Each row is a point on a tangle of strands that fork and nearly touch. The rows are in no order.
(in the rows, 128 means zero)
Points whose rows are less than 156 apart are linked; no others are. Some points are linked to none.
k_881: [146 123  84  69  52  91 110 152 123 141  96 177 108 128 124 113 125  68
 136 145 144 107 143 154 101  77 178 121 136 141 128 202 124 170  75  83
 147 106 166 176  99 108]
k_88: [ 73 159 124 111 146 152 134  89 140 128 133 118 105 114 118 121  99 109
  91 155 110 174 108 163 160 176 152 136 182  99 110 144 119 108 123  71
 132  82 155 151 139  72]
k_740: [133 177  94 123  87  99 117 116 148 111 140  71 164 118 191 125 158 122
 152 120 177 134 152  89 107 155  72 165 133  86 140 151 103 141 138 144
  90  95  77 113 104 172]
k_426: [139 109 166 140 144 107  98 141  82 139 103 127 118 100 105 123 115 176
 102 180 109 115 106 103 131 145 132 110 119 137 104  94 117 112 143 181
 150 166 101 153  88 124]
k_243: [116 129  98 118 134 127 162 171 105 175  99 188 127  89 109 121  67 111
 131 144 114 118 114 151 118  73 160  96 154 133 135 169 120 180 102  60
 153 144 174 161 141 107]
k_102: [124  65 176 155 102 154 139 141 112  75 136 148 118  99  76 180 148  76
 119 118 102 152 123 195 110 151 105 122 175 142 135  80 161  58 134 193
 151 103 189 129 147 102]
k_820: [164  73 127 161 103 118 189 135 146  98 149 120 113 114 125 142 128 149
 156  76 139 126 135 125  96 125  79 154  83 137 161 106 167  81 113 173
 100 100  79  88 108 135]
k_940: [ 85 168  86 128 159 154 180 131 136 154 163 127 129 106 149 111 118 121
 145 100 145 167 136 121 141 114 132 118 150 139 141 147  90 144 145  38
 117  85  72 140 130 125]
k_567: [104 141  73 117 160 123 149 100  85 175 135 124 148 122 118  77 109 135
 127 142  89 173 148  91 161 102 117 113  66 156 111 155 118 178 130 158
 121 176 140 153 119 108]
k_372: [100 142  78 147 148 127 136 151  83 153 144 163  96 122  87 118  82 128
 172 114  85 150 150 147 137 107 202 119 148 164 121 151  95 148 106 122
 132 169 164 113 125  90]
k_157: [ 90 154 135 138 182 154  80 142  98 186  97 172 137  88  89  64 107 142
 164 140  66 119 117  87 146 107 193  72 137 198 128 129  35 144 170 100
 137 187 135 170 160 104]
k_428: [128 120 152 109 107 113 109 111 107 117 123 149 125 152 117 161 165 103
 129 171 105 130 136 131 136 135 151 125 127 116  88 139 138  99 106 201
 127 148 204 143 118 117]
k_651: [120 149  77 109 153 147 143 117 119 179 127 146 151 153 184  91 124 121
 144  71 142 111 153 104 133  92 140 134 129 133 122 171 135 178 112  66
 104 145 132 132 154 180]
k_245: [192  47 120 157  72 127 159 159 129  94 149 131 112 137 135 182 138 148
 152 112 133  87 118 134  85 119 124 133  81 169 126  97 164 124  98 181
 114 122 105  80  70 141]
k_671: [118 148  78 147 150 126 150 157 124 159 132 159 112 132 113 126 113  84
 190 105 112 137 138 107 109  53 157 106 112 179 133 158 101 182 121  69
 138 114  86 140 122 105]
k_404: [155  63 136 110  96 124 111 146 144  61 139 154 114 136 123 147 156 108
 129 156 140 137 130 193 103 146 142 127 133  99 143 131 151 101 105 140
 134 120 164 126 112 126]
k_160: [174 143 111 100 113  87 101 117 116 140 136 125 105 165 183 102 173  78
  95  92 188 100 163 154 104 102 130 153 166 133 115 143 155 159 111  89
 132 121 123 135 119 148]
k_310: [170  44  99  97 102 115  77 135 106 116 118 130 109 153 155 114 124 113
 105 124 151  98 132 183 111 125 173 146 127 145 126 152 164 176  82  93
 126 152 148 147  81 143]
k_46: [116 112 118 103 118 113 124 122 130  99 138 117 130 104 122 104 130 144
 141 153 131 195 132 151 152 201 131 143 146  61 141 118 117  91 128 160
 102 113 138 129 125 108]
k_298: [148 136 140 157 110  99 176 104 141 133 144  99 130 111 134 122 104 164
 128 120 140 126 121  88 123 153  79 160  94  95 136 108 154  76 133 183
  81 112  97 110 105 135]
k_94: [130  61 162 163 107 157 161 174 134  81 107 118 125  90 105 190 113 156
 159  77 110 112 112 161 111 123  89 139 159 121 165  89 155  89 106 156
 133  85 126  71 165 145]
k_304: [ 74 162 103 119 154 162 165 102 129 171 138 117 114  77 116  77  74 150
  99 149 101 152 108 128 169 185 148 114 151 116 109 137  84 117 175  50
 121 100 121 154 136  79]
k_903: [158 151 147 125 135  73  88 119 184  74 105  88 110 110 131 155 129 123
 108 209 137 124  71 178  76 156 109 129 111  77 151 126 175 124 140 175
 120  83 187  92 105 108]
k_979: [180 112 102 104  65  74 110 168 153  93  87 152  91 129 165 155 134  78
 138 138 157  80 100 186  74 127 161 135 167 114 140 162 154 157  73  96
 121  60 153 114  89 118]
k_702: [169  86  88 120  90  73 157 110  84 147 157 132 139 159 118 102 169 120
 139 113 148 167 161 139 113 113 120 160  95 158 108 120 155 164  84 193
 103 147 156 112  99 103]
k_72: [120 116 165 148 194 165 108 128  89 177 102 173 144 110 101  81 135 150
 147 128  90 118 114  89 137 124 145  75 131 171 108  86  88 123 188 133
 143 195 141 160 162 121]
k_26: [123 207 103  66  93  76 101 148 113 134  57 141 164 123 185  97 128 109
  72 174 134  89 125 118 159  68 109 121 144 116 146 205 129 177 108 110
 166 115 138 157 150 135]
k_144: [140  77 185 144 154 183 142 161 118  85 131 154 110  75  72 116 104 138
 106 123 106 138 105 176 115 149 100  92 131 126 159  55 140  52 176 134
 169 130 100 149 154 128]
k_626: [146 146 146 132 113  92 128 141 110 146  95 151 118 113 104 138 125 102
  83 168 135 111 132 139 127  80 119 108 156 116 110 152 136 152 115 116
 173 135 154 162 111  86]
k_170: [137 130  84 174 152 111 175 134 110 138 157 129  95 122 121 118  93 125
 123  54 140 146 131 178 120 100 134 162 162 172 152 120 165 147  97  72
 128 103  79 105 110  99]
k_443: [185 147 151 173 109  81 142 128 114 142 152 110 145 154 153 131 143 149
  97 103 168  78 143  96 106  87  84 149 109 139 127 112 171 135 130 154
 119 155 100  87 109 159]
k_998: [ 81 169 124 149 209 151 105 120 122 195 131 125 148 119 109  49 131 152
 154 131  75 136 110  79 176  99 173  78  87 201 128 109  41 187 190  97
 131 178 111 141 155  95]
k_529: [115 156 137 131 101 113 118 144 139 128 101 188  82 146  90 172 109  81
 147 124 106 100 134 147 123 112 203 133 174 143 110 177 127 107  71  92
 148 105 157 144 111  95]
k_284: [144 132 159 136 124 101 110 157 163  89 118 100 116 140 143 178 120 145
 127 129 163 113 112 163  93 151 121 147 173  73 162 103 163 127 108 143
 128  90 149  64 153 148]
k_330: [188  91 160 162 128 110 175 139 149 109 122 152  97 109 110 126  92 142
  71 142 133  98  88 165 122 128 103 139  94 114 157 112 197 101 124 122
 130 144 119 130  93 105]
k_344: [152  40 135 152  73 141 130 156  85 101 164 152 126 132  78 200 148  97
 128 147  98 133 121 171 111 115 148 109 117 187 102  97 139 131 103 187
 146 126 160 129  69  82]
k_527: [205 146 121 157  88  67 156 132 137 135 121 157 120 142 165 136 135 114
  96 118 150  61 132 117 107  99 104 141 104 117 118 151 196 134 110 150
 107 133 144 109  94 126]
k_692: [ 98 189 114  93 127 127 133 116 108 163  86 158 144 150 143 132 127  96
 130 123 102 112 144 110 165 105 138 115 160  94  80 165 137 143 109 141
 150 137 200 134 176 124]
k_835: [115 125 133 134 120 126 106 145 121 115 139 155  99 122  74 144 143 104
 169 166  94 157 144  86 126 113 156 111  95 187 105 152  64 108 136 132
 163 152  79 173  78  96]
k_608: [169 100  68 113  83 117 106 141  98 153 107 128 141 142 164 121 128  72
 131 115 141  85 142 113 111  56 123 123 102 157 108 183 159 204 102 110
 126 125 130 156  82 136]
k_917: [106 204 102  97  92 113 127 103 126 142 109  98 156 151 178 128 177 133
 125 127 140 120 166  75 180 135 105 131 152 101 101 164  99 141 139 142
 130 114 129 115 156 136]
k_522: [ 94 162 126 131 155 154 132 146 148 150 129 148 142  99 134 120 142 137
 149 142 122 144 131  87 151 125 129  93 132 120 128 132  62 115 164  71
 139 120  73 168 130 128]
k_524: [149 105  86 143 121 116 151 112 118 108 171 104  88 133 143 106 134 107
 131  46 170 159 160 182 108 134 119 174 144 169 145 107 158 122 102 103
 121  89  61 106  97 117]
k_387: [137 160 169  97 117 103 140  77 151 119 151  94 130 154 126 110 172 134
  79 149 160 154 144 124 140 171  88 142 141  65 120 100 139  98 147 177
 126 132 177 108 167 117]
k_261: [169  80 100 123  96 102 132  82 121 116 170  88 123 157 151  86 158 102
 118  60 192 159 161 185  89 141  98 190 129 147 143  89 169 127 107 144
  92 111 114 124 112 141]
k_826: [116 192 103  66 106 112 111 127 150 152  94 167 111 158 177 102 131 125
 129 135 128  97 139  93 152 116 188 125 132 124 123 211 103 134  94  53
 129 125 120 151 142 153]
k_224: [167  77 128 131 130 121  89 146 130 131 111 143 111 164 150 127 111 147
 105 123 146  66 120 144 117  95 172 134 112 153 130 151 160 159  96  71
 136 167 108 133  93 164]
k_91: [ 80 148 105 125 145 168 172  82 139 154 148 107 129 156 139 136  99 130
 129  67 141 150 143 153 143 152 139 162 186 111 121 131 146 140 105  79
 104 104 173  88 180 136]
k_97: [127 153 127 121 127 110 150  91 123 159 129 115 143 186 144 129 124 132
 115  71 167 111 158 134 131 138 129 171 170  92 117 123 162 162  90 121
 122 150 185  80 174 148]
k_22: [ 69 125 148 118 158 201 171 107 155 139 146 113 142 112 127 148 102 151
 131  82 123 162 135 136 143 178 116 136 189  94 148 111 115 100 139  86
 110  86 163  97 218 149]
k_31: [101 132 173 143 133 161 136  85 163  84 140  86  99 150 126 171 104 162
 102 106 120 133 107 154 136 180 117 160 125 118 129  81 169  54 115 150
 122  94 113  85 144 128]
k_354: [104 134 159  99 146 140  75 121 139  86 160 137 117 160 131 139 148 136
  91 154 137 154 142 158 151 195 170 127 159 103 134 122 120  90 130 101
 151 156 151 112 156 141]
k_342: [143  74 147 120 146 157 148 166 153  96 143 120 151  82 117 117 125 153
 105 139 156 145 117 147 115 148  76 116 108  57 186 110 145 113 155 123
 120 117 109 136 134 177]
k_373: [ 91 110 176 164 166 197 130 101 126 144 157 112 150 122 103 100 119 175
 166  87 107 143  91 103 145 165 139 107  75 195 110   9  78  80 196 150
 125 117  47 127 141 113]
k_318: [108 179 147 114 138 119  97  90 173 111  92 100 107 126 156 144 116 148
 114 197 100 110  94  89 146 175 134 126 103  86 103 154 124  87 142 152
 108 111 132 136 108 127]
k_475: [105 194 105 123 126 138 125 110 136 186 103 160 125 151 142 100  95 143
 159 113  92  98 119  79 178  79 194 124 113 150 101 182  99 135 116  75
 120 142 106 152 136 115]
k_264: [127 136 160 163 183 147 128 119 141 180 112 146 173 133 149  99 116 155
 132 118 137 101  91  98 163  69 127 113 101 134 134 112 121 144 148  84
 124 168 105 162 140 138]
k_885: [174 125  65 112  70  58 128 117 108 126 129 135 135 130 169  82 147  96
 152 127 160 146 154 132 117 119 111 155 107 107 122 159 152 142  94 167
  89 117 136 143  93 113]
k_855: [162 109 105 186 173 120 210 150 113 156 154 155 152  99 108  87  88 109
 127  83 135 146 124 123 109  79  76 125  92 145 166 114 164 163 147  86
 113 133 109 113 133 106]
k_871: [127 116 123 171 210 165 214 123 134 148 152 159 107 101  92  74  91 136
 136  90 106 149  99 156 137  99 115 124  99 156 167  94 132 115 162  80
 125 159 120 127 147  95]
k_657: [164 158 161  82 139  65  69 113 138  88  88  91 145 165 143 132 193 139
  88 210 134 116  95 157 117 142 114 134 119  90 136 127 152 152 137 200
 127 140 227  74 153 128]
k_193: [130 107 195 104 149 156 134 105 156 111 137  85 120 127  79 115  97 153
  76 126 137 162 110 129 114 218  73 156 148  65 169  71 157  99 148 173
 125 133 182 115 211 142]
k_90: [140  89 112 128  96 127 125 152 127 125 130 185  85 133  91 143 120  90
 140 122 126 114 151 166 106  86 186 121 133 169 126 177 125 139  87  82
 155 125 134 151  86  99]
k_716: [144  71 135 157 145 161 168 138 104 145 148 168 127 155  94 149 110 138
 132  92 114 109 139 147 125 109 141 128 114 149 110 108 163 140 113 142
 137 188 181 110 137 136]
k_334: [154 159 172  90 146  92  97 104 157 104 117 102 116 158 125 129 148 141
  86 180 137 135 104 121 114 188 110 143 120  68 132 110 158 102 138 201
 112 141 218  76 176 119]
k_606: [182 136  92 150  89  83 161 132 137 153 112 176  93 142 143 129 114  82
 115  85 138  84 132 146 107 101 137 146 119 142 119 166 198 142  76 125
 105 110 140 134  88  92]
k_711: [125 126 178 119 163 165 151  97 152 144 128  88 135 109 106  87  83 179
  77 121 134 136 102  95 147 216  75 150 128  61 150  70 144  96 182 136
 104 132 137 126 183 149]
k_528: [152 119 133 142  89  75  82 152 106  99 122 107 123 152 137 165 148 157
 140 143 144 114 135 155 120 136 161 143 159 119 112 112 133 145  97 169
 141 140 125  96  88 131]
k_593: [133 188 116 142 152 103 140 123 110 188 101 153 166 122 155  72  85 152
 117 123 122 100 110  84 176  71 132 128 104 142 125 157 119 160 135  72
 124 160 101 147 142 120]
k_430: [142  89 109 142 127 112 154 133  86 144 167 149 109 141  81 144 150 101
 140 136 107 168 151 134 115  95 140 115  90 184 101 122 137 154 105 176
 142 146 142 137  86  79]
k_66: [102 136 110 115 179 158 187 119 133 140 142 150 114 101 130 103  89 127
 102 116 130 157 100 176 131 111 133 136 154 127 165 158 139 133 115  22
 125 117 112 154 135 128]
k_113: [106 146  77 119 101 132 147 117 144 136 164  86 166 127 153 120 164 139
 169  97 161 166 181  61 136 168  87 145 113 111 124 136  73 136 143 138
 103 113  81 112 124 146]
k_71: [136  75 198 142 114 179 142 143 123  68 140 123 111  91  80 172 128 116
  89 138 115 134 105 194  91 146  77 102 132 130 146  60 168  52 156 194
 167 106 137 128 148 135]
k_375: [142 183  99  63  98  61  70 135 135 108  61 127 149 147 190 114 134  96
  91 179 140  84 101 145 125  97 132 135 127  94 140 198 157 183  91 122
 136 105 178 133 134 134]
k_629: [ 79 103 174 139 139 204 125  96 103 113 162 113 130 116  97 136 121 162
 133 118  92 149 120 109 128 211 126 115 109 179  96  41  97  36 179 184
 122 124  87 134 146 147]
k_811: [131 102 163 119 108 111  88 129 138  67 137 164 125 172 106 182 173  62
 131 157 118 129 117 187 112 154 169 130 145 116 114 134 154  84 103 164
 121 120 225 118 127 111]
k_810: [ 85 104 170 154 157 200 112 127 129  91 151 160 122 114 104 144 123 129
 165 118  81 143 112 132 150 157 150 104 113 179 122  86  90  26 170 127
 137 137  84 157 140 131]
k_504: [ 96 155 110 128 173 137 152 119 106 168 121 162 101  74  83  68  65 137
 104 152 100 158 123 137 138 135 162 109 150 136 137 138  82 131 146  78
 143 167 151 165 136  85]
k_92: [169 131 150 124 129  76  99 179 130 112 108 133 121 153 153 151 121 159
 108 141 165  82 123 149 115 141 153 135 166  78 141 122 161 151 101 108
 146 145 143  69 143 156]
k_209: [ 79 129 104 131 164 161 137  99 107 169 127 105 151  98 114  98 111 154
 137 144  89 174 134  69 158 155 105 106  86 134  97 120  93 131 161 162
 109 140 109 167 111 114]
k_189: [129 164 163 117 149  94  76 113 164  87  82 106  91 104 131 156 117 125
 113 219  96 123  82 123  99 189 132 113 127  92 122 130 134  83 148 184
 125 106 171 123 112 109]
k_30: [139 133 149  90 133 130 159  94 176 109 165 110 122 140 119 102 139 120
  85 125 172 169 133 145 126 184  86 161 140  45 167 115 164 105 137 123
 113 113 171 111 183 132]
k_395: [167 162  99 123 129  96 138 128  98 167 114 142 153 164 190  85 117 123
 106  72 160  80 152 105 132 112 122 167 140 113 124 160 169 170 104  91
 109 164 144  90 163 180]
k_303: [ 97 195 134 106 113 134  86 100 148 138  65 104 131 119 149 130 130 148
 117 199  77  94 102  58 175 120 130 116  96 127  99 181  91 115 146 146
 133 131  95 189 105 127]
k_442: [ 85 113 164 112 130 152  77 124 130  83 159 130 159 142 115 164 162  96
 128 138 135 174 150 157 136 202 141 129 186  96 136  97 110  79 138 162
 125 127 196 117 186 152]
k_958: [106 173 126 120 115 136  76 130 137 142  56 110 152 130 155 166 117 118
 126 181  92  75 102  91 146  71 128 114 112 120 102 188 129 164 117 137
 140 134 122 177 113 150]
k_262: [109 170  81 118 115 111 145 110 100 171 112 140 150 143 130 124 113  87
 128 108 128 140 141 154 141  76 129 139 162 110  95 153 163 188  86 138
 136 127 191 147 147 100]
k_360: [141 134  96 160 135 127 147 151 127 147 140 145 118 157 147 144 139 101
 187  64 151 112 152 100 105  71 132 132 126 164 113 136 129 155 116  91
 125 113  76 115 117 136]
k_822: [ 67 131 101 133 138 170  86 118  90 133 178 115 143 133 105 151 146 128
 161 131  88 184 164 111 168 172 177 125 145 172  95 139  64 129 143 150
 123 165 134 138 118 126]
k_776: [104  72 138 157 150 172 117 164 125  92 156 176 113 119  87 155 127 115
 184 124  90 149 133 137 126 110 162  99  96 192 134 120  85  88 142 110
 147 147  88 150 111 123]
k_128: [127 104 172 134 106 127 136 157 163  78 116  81 114 109 108 185 108 153
 140  87 137 129 105 169  97 157  93 159 183  82 185  96 161  93  94 158
 121  59 145  46 192 148]
k_272: [149 109  43 123 116 103 109 139 103 148 129 130 130 131 151  86 110  70
 167 112 120 148 149  86 104  83 123 129  58 188 133 186 140 200 112 109
 111 125  86 165  83 124]
k_848: [ 93 197 130 108 125 150 137 110 147 160 122 112 144 119 170 114 152 135
  97 153 122 125 142  75 181 155 108 102 151  92  97 146  87 120 178  91
 135 105 117 145 158 120]
k_322: [156  70 187 137 144 170 167 136 159 102 122 113 116 121  94 138  79 167
  98 102 125 124  94 153 123 168  83 164 116  87 184  75 186  90 123 151
 126 146 153  91 200 158]
k_266: [ 67 133  86 146 167 150  97 139  70 147 165 139 120 116  78 127 105  98
 170 132  60 170 155 121 141 121 195  93 141 196 111 151  66 150 142 148
 121 180 170 135 133 105]
k_121: [142 165 152 118 148  88 104 153 176  92 102  90 137  86 159 154 135 131
  99 206 151 117  96 139  91 141  85 108 136  52 164 142 140 144 158 136
 135  90 137 119 124 160]
k_343: [ 98 110 166 158 133 188 146  98 160  79 135  87 122 115 126 152 104 178
 129  76 117 127  97 158 152 143 100 152  95 139 150  77 150  52 127 123
 122  94  50 100 141 158]
k_510: [176 163 133 121 101  74 106  95 127 115 143  86 133 166 186 110 177 117
  87 104 192  89 159 127 103 120  91 163 139 114 136 136 167 137 129 140
 113 131 128  98 121 174]
k_854: [ 83  99 118 128 125 151 110 118 104 104 167 119 151 115 105 133 135 134
 163 122 118 200 163 149 153 202 146 137 170 116 126 105  87  91 134 165
 112 132 160 119 151 126]
k_399: [134  67 155 134  95 136 109 164 107  92 161  93 160 109 105 179 158 157
 137 168 148 147 140 138  87 147  88 118 112 128 128  63 106 124 143 221
 145 142 106 115  94 164]
k_162: [ 98 115 132 142 128 172 148 107 169 109 163  81 147 129 152 125 115 179
 132  66 160 133 135 122 139 168  99 156 115 111 161 102 127  93 141  90
  97  95  52  95 146 180]
k_537: [142  93 141 137 169 157 131 143 143 146 116 159 154 136 150 118 107 138
 103 126 150  87  94 146 124  75 136 119 115 123 150 143 150 170 119  36
 130 164 118 155 131 164]
k_948: [155  43 127 125 117 155 153 166 140  94 135 153 131 110 130 146 126 124
 138 133 137 122 127 153 110 121 109 110 117  96 156 135 156 120 120 120
 124 124 140 119 118 146]
k_919: [115  91 129 168 165 144 168 120 118 128 158 110 135 118  87 138 120 129
 136 113 123 165 125 108 113  97  83 120  58 175 121  93 138 122 143 148
 128 109  66 139  91 112]
k_915: [175 110  81 132  73  89 148 144 133 129 103 147 106 135 162 140 143  52
 139  78 157 102 124 188  90 102 131 153 173 124 126 149 182 160  75 112
 102  58 153 132  99 101]
k_545: [ 92 167 127 160 201 147 152 118 149 176 165 137 133 109 111  66 105 140
 163 110 114 143 101 113 154  93 164  99  99 186 146  97  56 154 184  42
 124 129  76 139 135  80]
k_530: [154 149 101 114  86 106  83 139  92 148  76 105 149 157 154 148 145 115
 126 144 116  65 131  90 143  44 126 131 104 163 110 194 146 197 107 149
 142 145 106 150  90 152]
k_154: [ 88 172 103  88 117 126  75 121 119 135 127 114 141 126 129 110 169 138
  99 161 118 153 163 120 177 133 156 116 152 137 128 188  69 161 126  88
 159 150 104 171 113 122]
k_771: [164 188 117  64 113  48  67 111 145  86  67  97 148 166 187 110 187 117
 100 193 141  89 111 151 123 118 122 140 115  96 147 185 151 165 125 171
 124 115 197  91 138 140]
k_736: [167 141 124 148  63  65 104 159 143  93 106 133 102 137 143 179 150 106
 154 148 146  89 120 165  95 115 152 142 167 111 116 143 133 144  92 144
 140  97 130 111  74 107]
k_840: [123  91 191 157 178 168  86 143 114 152 100 155 157  94 120  94 138 168
 164 136 104 110  88  91 118 148 133  78 131 154 122  48  91  96 188 157
 130 162  96 164 141 142]
k_987: [127 159 167  89 140 136  86 120 186  88 151 113 115 170 167 137 171 161
  91 148 154 114 138 116 134 182 134 122 116  74 140 122 126  95 149 122
 128 144 135  84 165 179]
k_419: [117 199 119 103  90 106 115 105 108 124 122  84 135 143 139 133 199 142
 126 169 113 134 151  68 180 146 111 132 135 134  83 145  60 125 162 179
 148 130  85 130 105 106]
k_292: [ 93 158 125 150 145 134 115 137  91 158 108 160 111 119 101 152  86 105
 154 122  88 129 135 133 147 131 189 118 204 136  95 137 111 118 115 118
 142 127 162 134 145  97]
k_79: [128 125 164 151 164 151 160 134 138 116 119 154  97 122 103 161 100 119
  93 108 126 127 105 181 129 137 131 137 178 109 144 105 168  99 115  86
 157 120 150 118 164 105]
k_691: [ 57 123 112 147 156 205 107 115 118 145 153 107 147 105 111 134 137 140
 175 128  62 169 132  67 162 200 145 103 117 175  86 114  49 107 178 144
 110 142 106 157 128 127]
k_728: [135 146  64  71  95 100 143 154  94 171 110 187 131 127 127  83 103  80
 119 125 133 101 142 158 119  58 166 112 133 142 126 196 137 211  89  71
 158 149 186 156 132 123]
k_942: [ 99 125 138 128 163 169 164  69 120 161 150  97 135 130 109 101  91 168
  90 123 117 158 129 114 163 188 110 149 136 101 105  96 137 111 150 137
 111 157 167 120 159 122]
k_148: [ 98 141 115 144 116 152 137 122 149 113 169  80 139 134 144 141 140 173
 152 106 150 147 151  93 150 182 122 147 114 114 116  99  85 102 150 118
 111 109  45 103 110 150]
k_818: [139 128  90  66  88  91 115 153 146 109  87 166 100 126 173 130 124  70
 141 153 157 119 108 162  86 120 160 134 155 111 139 195 134 149  69  69
 121  72 141 166 111 132]
k_961: [139  65 118 135  91 137 111 143 110 100 155  87 159 142 122 179 178 120
 145 148 155 139 144 135  88 104  90 127 101 152 114 108 130 176 113 183
 139 133 111 130  72 152]
k_642: [179  63 110 103  68  80 125 100 108 129 145 105 150 174 148  93 180 129
 132  96 185 137 162 161  86 133 112 172 121 124 132 101 159 149  95 189
  85 146 174 107 123 153]
k_227: [132  90 169 155 179 176 172 139 149 116 131 163 126  89  96 109 110 132
 129 112 120 134  91 156 131  94  97 101 104 134 162  83 136  77 165  92
 150 121  85 158 140 112]
k_824: [140 112 162 134 136 118 114 140 113 120 126  92 141  97 124 138 144 180
 111 175 133 124 122  99 120 153  89 115  98 102 128  87 113 107 168 201
 129 153  96 131  95 168]
k_476: [169  53  85 154 119 134 174 174 118 136 131 154 155 109 134 128 102 113
 156 107 139 124 139 113 108  89  96 100  98 132 144 130 153 173 123 113
 122 127 134 110 113 123]
k_769: [107 115 187 160 152 180 118 133 156 113 139 113 159 116 122 138 140 171
 178 115 131 123  92 108 131 138 107 114  65 154 133  32  78  72 184 161
 126 127  32 141 120 148]
k_618: [133  86 175 137 154 156 148 128 138 123 158 103 167 108  97 109 122 175
  93 127 152 132 124 111 112 135  65 117  58 107 156  61 133 100 175 170
 119 149  85 138 129 174]
k_180: [179  60  97 128  75 135 100 139 103 124 137 104 141 156 149 167 165  94
 125 125 152  88 140 124  95  69 117 118 109 164 104 137 152 210 115 144
 135 125 129 131  65 148]
k_6: [137 165 120 125 110  87 103 149 165  90 121  70 151  97 171 150 153 142
 144 168 170 127 125 127  93 156  88 144 147  58 159 141 112 144 145 153
 115  91 101 103 110 183]
k_934: [ 92 166 121  91 131 119 143 112 147 140 119 154 106 109 121 118  96 105
  98 160 139 158 119 156 129 126 160 129 166 120 138 180 116 127  90  38
 135  88 137 173 129 101]
k_460: [125 159 181 115 132 127 101  97 193  70 148  50  99 136 123 157 110 163
  94 142 145 143  95 149 103 212 105 155 121  82 160  76 156  74 148 182
 117  74 143  52 163 132]
k_328: [113 157 158 106 104 112 104  93  90 127 136 107 120 136 122 147 184 135
 117 186 104 147 139 101 149 161 135 133 143 140  70 113  89  93 143 213
 136 139 134 138 112 112]
k_453: [126 119 139 105 142 162 123  95 170 114 160 122 134 166 168 111 164 154
 106 115 150 129 151 110 135 155 118 133  91 101 138 136 143 102 138 116
 106 163 117 122 142 189]
k_145: [ 96 175 129  70 126 126  62 126 165 107 104 133 127 142 162 145 171 116
 105 182 125 120 135 117 144 151 161 116 145 104 132 197  90 134 111  79
 135 124 133 157 130 149]
k_166: [156  66 157 167 141 157 184 162 140 119 116 146 124 112 114 140  84 177
 147  68 123 108 102 155 134 130 111 154 132 112 168  91 175 103 108 118
 117 135 133  76 176 147]
k_720: [ 77 192  62 141 165 129 154 138 118 177 154 118 126 108 126  92  88 118
 160 120 112 165 134  99 141  84 156 104 122 172 135 153  70 191 144  49
 121 108  75 140 128  99]
k_100: [126 167 108 117 109 111  98 152 133 165 102 146 115 147  86 114 136  90
 176 135 108 122 153  66 126  36 170 113  88 210 127 194  76 194 127  68
 164 143  68 165 114 110]
k_208: [111 187 105  97  96 100  85 137 113 155 102 126 121 136 105 101 149 133
 118 158 120 124 172  89 168  82 163 126 133 186 136 197  59 171 118  91
 173 145  77 157 114 109]
k_862: [120 164 148 129 160 144 150 125 116 170 121 166 133 155 128 126 150 138
 129 102 119 103 158 101 158  93 139 102 158 125  93 128 113 126 149 108
 152 177 164 117 185 142]
k_827: [118 158 130 141 132 122 122 136  85 159 121 121 141 154 116 158 166 128
 149 116 122 125 173  86 150  80 121 114 149 155  84 131 103 162 136 161
 161 154 122 117 133 122]
k_78: [107 127 101 162 149 158 151 109 125 126 155 135  65 148 100 143 103 128
 145  61  99 140 136 179 140 106 179 153 145 191 126 135 151 117  91  91
 129 123 102 112 108  97]
k_96: [111 117  95 122 144 155 130  91 142 142 141 122 139 152 163 112 126 135
 135  96 142 134 151 110 139 125 126 142 110 123 122 165 145 136 112 102
  96 141 110 142 123 162]
k_280: [159  96 156 146 138 112 141 131 142 127 112 161 108 116 108 113  96 156
 101 164 115 103 100 128 133 111 136 121  83 130 130 137 139  96 121 119
 133 162 110 159  85 112]
k_358: [137 139 180 160 151 138 110 138 147 140 112 134 143 126 140 134 160 162
 176 143 117  96  98  67 138 105 119 103  89 149 107  82  79 100 176 159
 129 154  66 151 113 135]
k_249: [102 125 182 141 149 159 116 111 132 124 104 110 126 113 122 163 123 131
 119 140 117 128 121 107 100 163  93 110 172  94 113  86 137  89 156 176
 130 117 158 132 163 146]
k_695: [144  49 149 160  95 129 124 163  73 104 147 164 137 101  69 174 143  79
 134 144 102 148 131 169 117 141 140 103 175 156 109  90 130 103 134 197
 143 128 197 140 115  84]
k_889: [126 166  88 155 121  98 148 131 103 158 146 107 134 172 134 140 154 113
 184  85 139 144 175  57 130  93 118 134 124 170  94 129 101 175 121 138
 139 125  79  97 128 119]
k_484: [126 136 127 130 120 110 157 122 143 126 115  96 131  87 130 115  95 146
 130 140 137 159 118 110 131 181  81 148 146  49 143 117 143  89 130 174
  94  81 126 121 135 120]
k_359: [174  98 101 140  89 106 156 174 113 139 101 163 146 104 139 136 117 116
 148 150 124  94 129  86 119  83 101  87  94 118 115 144 134 161 130 157
 138 130 142 132 102 104]

A fork is a point with three links, a tip a point with one. Leave the first point through the second and follow the links. Name the first fork or tip that comes.
k_810, k_629 | k_720
k_322, k_166 | k_979
k_871, k_227 | k_702
k_31, k_343 | k_608
k_702, k_430 | k_476
k_530, k_958 | k_460

Follow the links from the first point to the second, and from the first to the third. Name the last point that the two ways share.
k_818, k_484, k_453 | k_854
k_170, k_330, k_940 | k_948
k_593, k_358, k_359 | k_720
k_66, k_262, k_826 | k_671
k_840, k_593, k_855 | k_720
k_934, k_262, k_399 | k_940
k_209, k_527, k_334 | k_979

A fork is a point with three links. Follow the links from the first point to the second and name the forks in between, in order.
k_537, k_476 | k_671 k_720 k_940 k_948
k_629, k_180 | k_720 k_940 k_948 k_824
k_889, k_530 | k_671 k_720 k_940 k_948 k_824 k_608
k_848, k_835 | k_940 k_720
k_915, k_711 | k_979 k_193
k_128, k_987 | k_979 k_881 k_822 k_854
k_522, k_692 | k_940 k_720 k_671
k_854, k_128 | k_822 k_881 k_979
k_822, k_128 | k_881 k_979
k_608, k_811 | k_824 k_948
